Points on a hilly landscape, in no order, each with its height.
From any point a ball rolls to the lowest of the 2 points nearest to it. It stops when none of these is lower. Distance is the straight distance between rows; heights are no part of it.
J520: [104 172 161 111 134 157 113 118 174 147 102 124  94 159  68 120  67  80
 108 111  77 181  61 146 132 137 108 165 132 104 133 134 137  92 139 135
 128 146 171 135 116 179 139 100 129 179 145 103 145 139 108]  (h 317)
J803: [131 121 156 127 146   4  66 147 131 136 153 121 168 116 127 177 175 145
 117 151 173 120 179  97 136  51 122 150 157 138  82 153 128 149 157 108
 124  99 101  79 120 130 133  97  76 116  88 190 167 162 115]  (h 550)
J648: [159 132  85 118 111 130 155 137  95 115  80 154 194  94 164 134 155 159
 119  96 145 121 105 119 118 141 190 141 114 144 135 116  99  76  80 159
 129 143 115 156  86 134 115 150 128 103 156 131 109  62 131]  (h 630)
J80: [108 124 136 184 103 116 145 145 166 160 139  96  96 161 128 124  99  94
  98 112 122 124 110 161 142 181 117 127 137 140 131 107 158 131 142  94
 151 154 148 142 223 146 151 143 161 124 144  90 155 161  95]  (h 604)
J976: [108 109 130  99 144  97 135 134 135 120 123 133 122 110  85 172 103 168
 170 172  65 119 152 127 184 125 125 115 115 155 133 158 142 168 156 101
 116 106 116  98 131  71  97 177 112 130 118 122 119 145 151]  (h 525)
J984: [127 124 101 191  80 112 149 114 138 107 125 104 102 142 171 121  95  74
 100  69 147 100 159 135 132 155 124 133 122 140 109 140 127 168 155 137
 142 129 188 124 162 123 104 123 160 114 130 137  99 147  88]  (h 365)
J477: [129 162 110 124 141 176 149 103 105 130  91 145 136 131 102 123 131 101
 104  88  91 138  68 144  89 135 117 165 128  99 153 118 122  85 104 154
 125 155 166 133  59 161 120 134 136 132 109 149 157  79 125]  (h 256)
J793: [134 125  93  80 144 111 115 155 128 118 122 165 169 105 101 155 131 189
 150 145 118 117 100 127 143 112 165 115 117 125 111 152 118 122 118 114
 103 117  96 145  98  97 124 140 106 136 144 112 126  86 150]  (h 191)
J436: [132 142 104 165  97 167 141 115 117 102 103 105 115 156 162  79 118 116
  96  83 114 142 135 132  83 137 163 160 142 147 128  92 125 104 114 136
 152 165 177  99 150 140 122 124 180 133 105 133  97 143  99]  (h 716)
J27: [176 111  83  71 127 104  89 150  92  92 103 140 197 119 155 148 156 168
 159 178 171  91 136 125 104  79 193 118 147 148 102 124  98  75  89 139
 149 124  85 152 116 139 130 134  92 107 127 125 125  74 158]  (h 512)
J459: [142 122 124  82 128  79  77 159  89  98 115 165 233 107 154 164 166 135
 136 173 166 116 152 136 115  60 170 141 126 119 101 119 111  78 102 131
 154 118  74 146 101 179 137 123  87 101 114 142 143  85 147]  (h 466)
J307: [100 153 129 108 170 131 155 107 124 134 102 158 145  95 115 122 129  81
 103  61 104 123  75 114 113 145  91 162 101  96 142 154 127  90 136 158
 113 125 164 147  49 183 113 117 113 152 143 138 159 100 101]  (h 299)
J50: [ 79 126 162 123 139 174 133 129 140 122 140  99 103 127 131 124  74 107
 144 185 118 173 170 116 160 127 146 174  75 143 134 105 138 169 164 114
 122 129 130  95 188 127 109 138 152 137 139  78  52 150 112]  (h 213)
J872: [180 128 138  94 141 139 113 139 135 130 137  94  91 176 126  96 142 186
 153 154 151 114 139 139 110 119 139  87 169 141 105 112 111 112  63 119
 152 135  78  99 158  90 167 109 129 142 103 135 141 148 129]  (h 370)
J669: [116 151 134 104 140 147 128  97 114 121  72 125 123 155  77 124  62 128
 138 156  44 172 107 135 153 114 156 206  91 101 119 117 130 126 136 138
 124 131 148  91 103 133  94 135 126 159 127 115 127 118 118]  (h 254)
J763: [130 117 128 177  97 102 161 107 111 122 110  79 100 163 165 128 115  37
  79 119  94 105 155 173 160 160 112 177 120 124 131 111 142 162 139 133
 144 158 186  88 170 108 111 134 165 110 124 131 113 133  91]  (h 388)
J133: [146 130  87 125 136 194 154 104 130 139 111 169 111 128 151 104  91 113
 147  92 159 142  79 107 101 156 115 118 145 154 129 143  92 122  78 177
 135 143 150 178 124 132 120 148 168 144 216 124 139 120 109]  (h 601)
J479: [190 111 128 134 120 142 185 124  97 159  81 122 132 133 178 100 122 131
 119 114 156 107 100 142  99 161 137 144 150 170 142  93  99  94  48 151
 166 148 122 134 141 101 144 166 170 103 169 161 141  97  91]  (h 749)
J488: [152  98 155 136 126  78 136 146 144 134 129  83 119 149 108 127 118 186
 129 132 110 121 160 136 166 157 152 108 133 159 144  97 150 133 127  92
 165 105  90  97 188  78 135 127 128 141 128 136 109 164 126]  (h 172)
J708: [138 119 114 140 117 102 172 101  99 128  99 130 132 133 122 144 142 138
  99  82  65 107  95 165 150 164 122 131 131 125 139 118 131 106  95 131
 125 143 158 131 104 100 120 170 140 117 117 161 158  93 126]  (h 623)
J538: [139 106 137  83 127 106 153 108 104 130 121 122 116 135  92 167 130 143
 169 198  47 115 144 151 156 108 108 114 131 125 167 132 134 143 119 109
 117 113 116 100 117  87 107 172 109 139  93 129 138 113 162]  (h 491)
J594: [ 93 151 132 176 111  71  99 116 166 104 146  89 114 128 115 143 138 122
  99  87 122 118 150 109 158 116 137 136 132  99 113 167 141 163 200 116
 110 101 161 103 118 138 121  75  91 118  79 143 115 162 132]  (h 226)
J344: [140 122 179  93 149 149 140  93  86 150  97  98 152 158 120 139  97 112
 134 207  63 169 118 139 135  91 109 192 105  94 160  86 123 107  95 141
 126 145 124  80  96 128 108 150 103 128  99 143 147  97 125]  (h 436)
J693: [152 161  68 100 122 212 111 112 108 103 129 126 130 144 153 101 140 160
 152 136 119 151 138 113  82 106 168 120 140 129 147  99 103 102  98 167
 132 153 138 113  80 136 114 126 152 140  98 104  95  98 149]  (h 692)
J461: [101 150  89 169  83 134 112  81 150  97 134 136  96 140 131 130 134 100
 116  97 107 107 144 142 108 145 113 123 154 125 131 142 142 144 150 130
 112 153 193 131 109 131 114 127 152 114  68 134 124 135 140]  (h 373)
J622: [129  99 171 126 140 114 178 134 117 154 103  94 108 164  92 152 108 116
 120 136  39 126 106 179 161 158 105 122 132 117 185 100 167 106 124 101
 152 151 140  95 174 130 148 164 130 148 115 133 155 144 125]  (h 434)
J977: [200  71 106  79 107  80 111 129  65 113  99 130 179 108 179 145 176 161
 160 204 167  84 187 133 116  86 173 119 148 166 106 100 120  82  70 141
 156 129  93 142 115 105 117 142 112  84 131 139 140  88 165]  (h 558)
J258: [ 91 141 123 168  92 166 121 159 172 136 124  98  99 153 146 115  91  79
 110 109 133 156 126 131 122 156 132 135 117 158 130 113 148 147 160  96
 140 144 153 144 215 148 119 128 163 141 167  83 107 158  86]  (h 615)
J531: [ 83 142 123 147 105 170  92 167 187 123 144 137  84 137 122 106  79 125
 128 115 144 150 132 131 118 139 126 114 127 167 115 144 134 150 135 116
 134 104 138 148 181 123 117 104 155 157 176  80 107 161 117]  (h 626)
J82: [129 118  80 145 156 186 137 174 140 142 132 155 116  93 136 157 159 163
 127  75 178 140  56 147 103 156 141  63 151 111 119 140 111  73  84 130
  97 143  83 211 156 136 179 122 137 134 193 108 150  90 137]  (h 300)
J418: [138 133 127 171  91 168 144  88 111 131 144 120  99 156 152  98 131  58
 106 102 121 108 114 158  84 128  84 133 162 143 137 104 131 110 106 141
 167 186 189 133 135 158 142 149 171 114 104 163 154 135 116]  (h 173)
J545: [116 129 154 163 115  34  86 127 131 127 153  91 143 140 129 134 174 112
 101 141 151  99 167 104 129  59  95 161 168 146  67 161 128 147 134 128
 129 102 121  72 102 114 111  89  91  96  75 211 166 155 139]  (h 577)
J481: [101 127  86 172  79  92 111  91 150 119 144 141  74 129 130 145 170 114
 116  98 114  76 134 150 136 152  96 115 159 132 123 191 136 160 173 133
 101 145 175 158  98 101 127 115 137  95  88 167 135 148 163]  (h 338)
J561: [ 96 135 167  97 180 140 125  97 126 144 142 133 150  96 118 109 108 108
  97  71 145 116  74 102  92 160  75 125 116 115 132 136 122  96 138 151
 155 106 150 143  69 199 137  97 104 145 152 130 169 159 113]  (h 332)
J145: [143 110  75 120 148 185 126 172 126 122 158 192 151  73 157 144 167 146
 148 117 192 121  75 132  90 153 156  69 128 114 133 146 106 103 104 139
 105 142  90 205 106 145 158 137 139  98 203 112 128  77 181]  (h 249)
J280: [122 130 151 140 165   6  83 145 149 151 159 134 152  99  95 144 181 161
 114  91 192 112 155  75 146  63 108 111 182 127 103 162 122 120 167  93
 124  94 117 142 110 140 144  74  69 124 112 161 179 150 129]  (h 519)
J602: [104 138 170  95 154 154 147 120 102 129 163 131 157 114 126 144 137  75
 140 182 126 147 141 109 141 114 106 157  80  72 151 125 123 169 175 145
  99 125 126 105 110 171 117 133  98 126 102 135 116 124 126]  (h 335)
J79: [120 128 193  86 147 143 141 119  97 152 124 133 135 121  99 142  92 101
 171 228  99 165 149 126 161  91 108 171  90  96 144 120 125 159 139 139
 106 122 109  95 115 135 111 157  91 131 107 127 117 124 128]  (h 383)
J850: [149 108  59 141 101 139 136 142 108 123 155 186 153  69 142 156 189 152
 140 110 168  99 101 136 113 143 141  71 117 115 131 139 115 112 136 135
  98 140 109 192 116 120 131 144 145  77 153 124 121  69 184]  (h 178)
J388: [109 114 183 134 111 156 148 115 118 142 160  98 109 136 139 123  93  71
 137 206 134 155 161 129 166 128 101 145  95 110 145  90 151 169 146 105
 117 149 138 110 183 139 154 155 153 114 109  94 112 158 118]  (h 263)
J113: [172 118 104  97 124 154 151 118  78 126  97 152 177 113 160 127 166 140
 140 136 136 114 113 130 107 116 168 135 146 123 137 102  95  96  68 173
 143 129 119 157  82 130 129 145 128  86 133 147 152  62 139]  (h 653)
J945: [159 142  84  48 182 171 115 147 123  99  86 125 107 150 119 143 101 202
 152 167 101 151  94 138 124 108 166 118 149 128 110 138  96  99  80 160
 129 138  98 139 110  96 150 126 109 172 134 105 141  81 152]  (h 546)
J257: [113 117 121 153 121  53 176 104 126 134 115 148 135 119 116 161 162 109
  87  85  80  98  91 156 192 176  86 135 111  99 137 148 142 135 146 112
  80 131 150 142 121 110 132 160 127 105 118 168 159 110 115]  (h 603)
J765: [178 125 103 118 113 120 131 133 102 128 133 107 132 147 144 110 156 188
 124 126 133 112 146 135 110 146 151  99 142 146 135  81 122 119  77 118
 139 132  96 120 141 110 158 128 137 130 112 132 129 119 128]  (h 416)
J726: [129 107  90 167  97 101 121 129 147 152 153 159  73 142 155 121 153 131
 145 157 161  76 170 142 133 153  90  70 149 145 122 161 144 182 142  96
 104 141 125 169 171 100 135 146 156  94 128 143 125 158 160]  (h 284)
J221: [156 117  72 152 119  92 112 142 156 160 163 178  81 110 132 127 175 173
 150 104 174  77 110 140 128 157 102  47 162 134 105 169 124 147 128 104
 107 133 101 191 153  89 162 141 152 106 153 152 150 141 159]  (h 349)
J963: [ 98 124 135 187 103  99 114 144 150 124 160  92 103 150 105 136 159 161
 113 125 121 130 162 127 153 151 143  95 125 117 127 111 162 162 183  85
 133 124 108 102 187 121 168 116 147 129  82 105 106 171 151]  (h 461)
J142: [128 154 148 118 143 135 132 128 116 113 103 111 162 111 158  83 111 109
  94  58 140 126 141  98  99 116 156 182 115 142 122 108 125 109 118 167
 163 119 146  83  94 159 106  93 121 145 138 152 113 142  69]  (h 464)
J592: [124 113 137 120 117 125 103 142 147 124 135  86  94 158 114 123  70 175
 153 156  99 122 173 126 162 139 167 118 123 173 117 116 142 160 126 101
 144 111 115  99 181  71 123 113 146 165 139  86  78 163 128]  (h 74)
J718: [134 158  71  87 158 173 116 129 144  85  85 161 104 131 110 122  89 186
 155 120 114 175  66 110 108 104 149 132 131 122  97 166 109  92  83 163
  98 133 115 162  87  93 117 115 120 182 178 104 146  79 132]  (h 567)
J715: [168 110 170  95 135 157 133 123 119 138 125  91 111 171 112 103 108 149
 158 190 103 140 115 153 122 110 123 120 157 128 141  76 128 106  65 128
 158 139  97  96 152 112 153 133 122 150 105 132 160 142 133]  (h 322)
J508: [119 135 154  94 142 122 116 118  84 114 176 130 201 103 154 159 171  84
 125 164 149 133 159  92 105  86 107 124  91  80 142 126 123 153 165 159
 119 102  99 101  98 185 120 103  77 111  93 150 133 134 130]  (h 375)
J267: [ 70 122 167 150 136 116 139 159 124 136 141 104 154 114  93 168 150 115
 111 147 100 165 138 118 160 128 143 167  68  94 137 132 153 163 200 101
  86 116 112  78 163 138 139 127 116 127  95 110  86 165 130]  (h 513)
J591: [109 127 116 164 123  72 107 112 165 128 153 152 102  95 123 117 142 146
 126  48 174  89 150 101 138 126 116  89 166 147 100 198 127 136 152 129
 106  97 154 170  86 126 116  69 117 110 147 145 132 142 138]  (h 224)
J809: [165 106 175  98 136 168 156 100 106 160 114 101  98 163 135  98 116 103
 155 206 122 137 133 141 147 120  94 149 146 126 144  65 123 121  67 144
 133 151 123 107 140 121 152 149 142 126 120 131 154 117 114]  (h 273)
J223: [122 139 102 116 121 157 129 128 110 104 146 142 165 100 150 114 148 147
 125 105 159 137 156 104 101 126 143 120 112 125 140 115 126 126 150 147
 127 117 119 125 108 145 117 115 133 135 123 130  84 132 125]  (h 511)
J172: [111 149 142 129 117 133  93 109 182 138 118 156  69 151 106 104  97 113
 141 102 107 115  95 149 127 141 105 119 170 123 111 161 118 131 126 132
 121 125 163 143  93 111 126 111 121 143 132 133 165 128 119]  (h 17)
J810: [ 95  98 139 114 161  61 155 165 163 131 112 163 141  97  90 181 104 145
 143 151 102 127 116 129 206 122 123 143 101 148  98 189 138 167 171 104
  89  93 111 123 126  62  98 171 102 132 155 135 144 118 133]  (h 559)
J463: [122 151 113 119 119 128 124  98 140 102  85 126 131 155 102 111  83 126
 141 132  85 145 126 133 149 135 137 167 116 126 124 121 121 134 112 143
 130 131 150 123 107 104 105 136 134 153 143 124 118 115 108]  (h 206)
J783: [ 94 114 162 156 123 119 118 142 128 125 180  97 128 134  91 161 150 146
 121 170 106 156 162 129 164 122 145 118  90 105 140 125 148 164 199  90
  87 126  86  87 168 128 153 141 126 117  61  99  85 180 171]  (h 489)
J719: [107 126 119 131 163 163 118 183 170 142 153 158 127  98 114 128 147 155
 125  68 175 148  70 121  95 143 128  72 137 127 133 158 124 103 107 113
  98 114  93 190 140 131 156 102 127 154 185  94 152 117 127]  (h 309)
J111: [110 128 177 112 142 130 114 140 128 127 133  90 107 142 104 131  69 142
 155 191 108 147 182 118 168 118 149 143 107 146 119 116 134 174 161 111
 136 110 109  79 162  95 114 137 125 137 125 100  72 166 114]  (h 152)
J579: [142 157  71 121 124 182 122 131 157 106 114 158  89 133 134 129 113 168
 142  66 143 140  86 116 108 139 138  97 153 136 111 164 104  89  77 157
  93 138 148 175 100 118 137 120 145 152 165 118 149 108 129]  (h 584)
J149: [126 158  79 152 104 206 141 111 111  96 113 122 117 141 146 101 148 131
 115 101 120 160 123 118  79 136 148 116 131 130 156  83 134  92 103 152
 137 169 161 126 126 154 135 144 163 144  95 106 104 136 126]  (h 705)
J714: [105 111 151 134 141  71 175 123 146 139 113 131 134 130  89 172 126 111
  98 120  71 115  93 150 206 156 100 151 112 112 139 170 147 156 171 107
  93 112 140 123 125 100 116 157 104 116 124 135 146 130 117]  (h 586)
J533: [173 107 111 115 108  75 129 125  93 129 119 148 145 114 159 135 160 172
 128 139 151  86 170 113 148 125 146 113 132 155 113 129 112 145 113 126
 129 120 105 131 137  87 115 148 126  96 122 147 124 115 119]  (h 470)
J911: [104 141 197 104 189  92  98 124 156 135 162 123 160 111 105 117 128 122
 118  88 154 125 126 108 110 118  87 129 128  97 122 151 133 131 172 130
 147  76 135 127  94 183 135  73  68 152 130 144 148 177 101]  (h 369)
J636: [ 62 112 184 138 135 161 102 165 186 148 137 156 100 129  63 160 109 104
 119 160  98 188  80 144 159 144 104 118 114 121 120 157 153 137 186  83
 112 133 107 139 150 123 138 154 125 145  98  80 137 160 171]  (h 560)
J399: [168 119  87 153 127  96 122 173 122 161 165 158 130 100 131 138 198 176
 125 117 205 116 125 124 116 133 128  39 146 122 118 136 128 135 148  83
 111 111  69 176 169 116 188 124 139  94 133 120 132 115 177]  (h 403)
J433: [172 125 148  91 131 160 125  88 115 162 124 147 105 135 136 107 119  91
 163 206 127 104 117 145 121 107  78 130 149 106 136 114 109 136  90 146
 126 144 135 144 104 120 120 139 119 121 123 151 150 104 128]  (h 197)
J285: [164 105 125 121 131 160 170 129 104 135 151 157 168  73 192 112 148 114
 138 131 215 117 158 100  94 155 147 131  94 146 149 114  92 142 110 176
 145 126 105 169 121 160 110 146 147 117 184 116 104 113 120]  (h 564)
J553: [ 97 138 113 164  95  66  90 103 149 106 160 119 102 144  93 165 182 149
 105 111 115 113 154 122 155 125 108 114 144 114 119 173 146 149 184  99
  96 126 157 117 105 117 113 109 105 104  49 143 117 147 158]  (h 282)
J428: [103 126 140 176  92 107  83 126 173 119 145  78  87 167  85 151 119 149
 102 117  80 131 136 148 161 144 141 115 155 120 136 122 164 134 174  95
 122 127 132 103 159 119 152 110 124 141  66 100 123 170 160]  (h 435)
J196: [ 67 129 178 136 164 150 132 170 161 142 132 149 138 114  62 152 124 134
 117 148  88 181 107 135 156 140 134 140  82 103 134 142 157 149 185  85
  97 113 104  99 132 120 128 153 115 144  97  86 123 150 148]  (h 537)
J712: [150 129 117 154 117 139 164 119 105 135  80  93 122 157 173  77 113 109
  95  94 118 109 108 147 102 141 138 175 143 164 131  91 122  86  67 145
 167 142 157  85 120 100 128 142 179 116 148 155 114 113  90]  (h 731)
J559: [164 136  79 122 125 166 137 143 128 117 102 158 154 115 152 119 145 185
 137  88 172 140 110 108 104 143 173 112 132 143 130 135 110  89  78 145
 121 129 103 161 104 119 130 129 130 139 176 112 102  86 124]  (h 606)
J66: [186  92  97  94 102  72 122 119  88 118 105 154 187 103 182 142 160 144
 152 153 183  87 189 108 124  99 168 142 111 165  87 119  99 134  80 139
 131 119 101 130 117  94  98 142 114  78 142 156 125  88 118]  (h 518)
J179: [123 144 114 108 143 114 124 112 155 130 101 165 124 122  91 131 107 158
 155 112  97 117 102 126 147 120 132 136 129 125 104 159 127 129 119 122
 104 124 132 148  96  97 114 144 103 140 147 118 139 107 127]  (h 129)
J228: [108 146 132 145 113  95  92 110 156 108 157 104 102 116 143 122 121 108
 120  63 153  96 158 111 138 117 115 112 157 131 105 184 133 151 177 143
 143  97 163 127  93 126 110  75 107 112 117 147 127 157 127]  (h 174)
J912: [127 144 160 134 172  25  91 178 137 130 135 136 193 101 102 143 164 177
 109  94 202 148 155  65 146  88 138 112 139 129  96 148 134 120 171  70
 116  82  86 141 154 136 158  94  83 136 138 118 135 143 111]  (h 490)
J220: [145 122 123 131 117 134 167 120  98 105 138 143 157  90 196 114 139 110
 141 133 185 125 185  92 110 146 132 133  95 154 132 117 108 173 131 162
 140 111 134 133 126 127  83 130 136 118 153 135  87 124 104]  (h 539)
J866: [139 124 114 170  96 143 144  90 107 144 157 142  97 128 166 103 151  97
 140 132 157  85 155 143  98 139  83  83 167 136 130 131 131 161 122 144
 133 168 165 161 144 140 144 145 161  94 118 159 143 153 143]  (h 219)
J457: [ 99 119 149 156 137 106 144 165 176 165 130 119  92 142  86 142 112 133
 115 124 109 136  90 161 164 193 118 107 121 131 136 128 154 133 141  75
 128 128 118 150 209 135 167 142 145 144 154  99 145 170 123]  (h 591)
J384: [127 136 141 175 100 125 114 128 144 120 151  97 105 145 161  85  91 102
 123 110 159 112 171 134 122 137 137 131 128 133 103 118 139 172 151 116
 162 132 135  94 174 133 124  84 150 132 123 125  90 170  99]  (h 339)
J512: [142 101 110 103 150 170 142 126 101 129 180 180 165  49 188 137 153 115
 148 148 199 111 137 112  82 158 114  89  93 130 141 137 114 135 134 168
 141 106 117 174  99 152 112 144 139  91 183 120 112 106 161]  (h 589)
J835: [ 90 142 189 145 170  84  83 139 140 124 138  89 163 143 113 114 123 123
  96  90 146 129 150 108 111  73 125 168 143 106  93 124 140  98 146 112
 137  96 124  86  97 161 136  54  74 139 105 175 147 161 101]  (h 407)
J275: [102 146 124 152  80 164 103 120 161 113 144 103  73 159 110 128 106 105
 135 149  95 141 150 152 132 147 119 119 130 126 134 118 141 142 143 115
 128 158 163 126 161 120 128 135 142 146  88  99 116 146 144]  (h 404)
J754: [117 139  92 151 105 196 153 124 122 140 119 147  91 146 146 110 131  85
 139 122 148 155 100 123  86 159 112 104 144 161 142 106 117 107 104 136
 132 171 172 185 160 159 135 163 171 133 168 105 160 137 111]  (h 614)
J444: [115 113 106  96 146 184 134 144 130 138 148 205 134  80 158 130 123 100
 159 167 153 118 114 120 114 129  92 106  85 120 150 150 114 162 133 144
 117 119 111 179 112 135 105 159 138 116 170 116 118  95 148]  (h 616)
J224: [ 84 168 157 130 130 141  99 122 150 102 127 102 135 133 112 102  94 117
 118  62 112 139 126 118 113  96 131 170 141 114 119 129 133 110 149 143
 142 110 165  89  87 161 104  64  94 150 105 133 120 147 103]  (h 438)
J422: [124 148 149 106 149 150 144 112 136 151 117 113 110 126 140  93  61  46
  92  86 138 130 110 118 122 157  97 160 123 133 127 143 118 127 134 162
 163 119 177 125 112 179 107 105 143 160 186 129 125 149  71]  (h 374)
J237: [169 117  89  70 162 150 141 129  95 103  91 122 163 139 116 143 100 183
 169 201  66 153 122 124 136 105 170 155 121 120 145  98 109 104  91 150
 132 117 107 127 102 105 101 154 110 152 132 103 133  71 156]  (h 515)
J796: [144 128 113 138 138  60  91 169 143 145 150 146 159 109 109 137 185 212
 114 106 196 136 154  95 136 119 153  83 136 150 120 138 135 140 158  72
 119  92  68 134 166 103 161 107 122 124 145 104 108 123 146]  (h 451)
J766: [139 143 154  91 154  86  76 155  89 118 163 147 218  94 134 161 159 134
 130 148 179 128 161 107  98  54 145 114 124  98 116 134 118 114 156 126
 140  92  76 125 108 185 143 109  78 122  98 146 138 133 122]  (h 417)
J105: [ 94 145 161 124 150 133 128 143 159 148 104 121 119 132 105  96  75  90
  99  89 123 137 102 132 140 148 114 162 111 110 135 146 129 128 143 119
 135 123 140 128 140 169 133 102 119 149 160 115 123 154  74]  (h 348)
J624: [122 103 170 170 133  91 170 118  98 134 114  61  96 163 136 143 124  66
  84 139  58 116 132 176 166 148 105 173 102 120 157  98 162 139 127 109
 148 144 157  57 175 108 140 152 138 122  97 148 129 136 103]  (h 409)
J128: [152 121 152 176  98  88 144 126 112 116 126  53 128 145 170  93 143 138
 117 119 147 118 192 126 128 122 151 118 123 143 118  79 149 153 125 107
 169 138 103  71 184 111 132  94 180 113 118 141  91 171 107]  (h 302)
J962: [156 117 134  84 153 143 158 111  81 115  80  84 158 141 108 158 111 156
 146 189  32 162 118 141 142  97 138 163 110 110 178  66 138  87  99 153
 125 129 120  94  93 131  94 162 114 143  98 127 128  83 136]  (h 476)
J197: [143 101  86 105 118  93 137 140 119 114 120 189 184  80 134 161 156 155
 139 148 153  93  97 139 148 129 161 102 104 124 108 159 113 107 109 126
  98 129  78 187  99 127 140 153 109  77 172 129 129  50 168]  (h 46)
J639: [134 113  78 126 109 216 150 112 109 126 150 171 104 105 168 122 144  97
 163 168 155 146 122 119  97 136 106 102 121 122 161 107 119 130 121 163
 117 161 150 194 119 149 108 173 162 129 146 103 143  95 142]  (h 631)
J632: [113 136 157 133 124 169 168  90  85 127 157 121 105 126 158 127 122  41
 131 198 120 145 164 114 141 112  88 157 103  88 164  98 145 174 150 140
 103 158 156  99 138 153 126 147 130 121  88 114 106 132 120]  (h 298)
J730: [153  98 181 162 128  43 153 134 127 150 128  56 147 155 140 109 143 143
 107 129 126 121 165 139 148 119 145 132 128 143 121  84 160 133 127 102
 173 110  78  58 191 107 141 116 147 122 119 157 129 170 113]  (h 253)
J180: [ 81 125 164 132 125 169 124 169 182 159 134 146  88 146  86 139 112 117
 116 151 106 175  63 146 132 168 106 116 127 132 127 131 149 127 140  83
 121 152 116 157 199 126 165 160 144 153 132  71 152 158 139]  (h 576)
J736: [129 139 151 170 102 104  95 114 136 133 157  83 128 146 138 104 152 103
 115 120 137  92 159 130 106  84 106 159 157 137  81 141 129 133 123 131
 157 118 134  70  91 107 116  81 119  98  92 201 135 138 139]  (h 599)
J157: [114 134 117 149 132 119 120 135 161 132 148 166 124 111 121 114 132 151
 118  57 173 123 108 110 125 137 114  89 153 135 117 174 130 122 120 114
 109 101 128 180 114 121 141 103 128 135 181 118 134 152 118]  (h 272)
J14: [147  97 158 107 142 113 174 154 120 135 109 109 116 155  78 149 116 152
 151 140  36 123 127 161 159 122 133 127 139 128 176 119 141 111 111 113
 152 110 107 102 162 101 120 148 110 167 126 143 148 132 145]  (h 457)
J437: [173 136  75  84 129 188 110 117  75 108 127 136 154 128 157 110 161 147
 161 170 142 113 128 135  82  97 161 110 151 117 133 111  87  90  97 170
 135 147 111 157  60 145 131 135 110 107  95 124 130  71 174]  (h 675)
J864: [ 91 149 103 152 113 161  99 156 169  99 118 114 107 150 118 113  99 168
 121  66 116 170 124 119 119 145 158 123 114 161 125 131 145 116 130 116
 109 105 136 131 146 116 120  94 139 164 158  79  83 141 112]  (h 639)
J774: [144 131 143 111 116 141 105 100 144 147 126 154  79 152 130  96  94  98
 168 164 128  90 125 147 120 134  93 120 148 137 115 143 106 162 111 138
 134 145 151 127 110 123 117 131 129 132 124 151 128 134 131]  (h 116)
J425: [137 147 127 133 108 186 134  80 111 137 127 134  92 156 133 105 124  78
 121  99 111 122  79 144  66 119  89 138 171 120 148 109 115 100  86 164
 151 171 188 125  83 149 133 133 140 128 101 175 159 119 141]  (h 210)
J981: [122 168 145  97 153 163 133 105 123 145  87 127 117 149  75 121  69  72
 113 154  79 194  78 131 138 131 111 200  85  96 154 124 126 125 152 139
 117 142 167 114 105 168 108 118 139 156 137 118 142 116 117]  (h 289)
J577: [130 143 109 127 139 170 136 125 100  96 127 116 173  97 160  97 133 141
 112  60 161 159 158  68  84 138 167 145  89 146 147 110 131 118 142 164
 155 116 134  94 106 166 105 103 136 140 140 116  63 152  91]  (h 488)

Where does a ball stop that starts at each point below?
J105 => J179
J66 => J172
J436 => J602
J976 => J592
J559 => J602
J754 => J602
J977 => J602
J180 => J228
J984 => J592
J428 => J228
J803 => J418
J577 => J418

Call two points neighbours if one is among the 2 nearest of the other. Go from one point of each pair to the other, from neighbour to neighbour, staying as low as possible. Name the highest point that can't be avoided.
J592 and J197 => J977
J172 and J197 => J793
J197 and J228 => J719
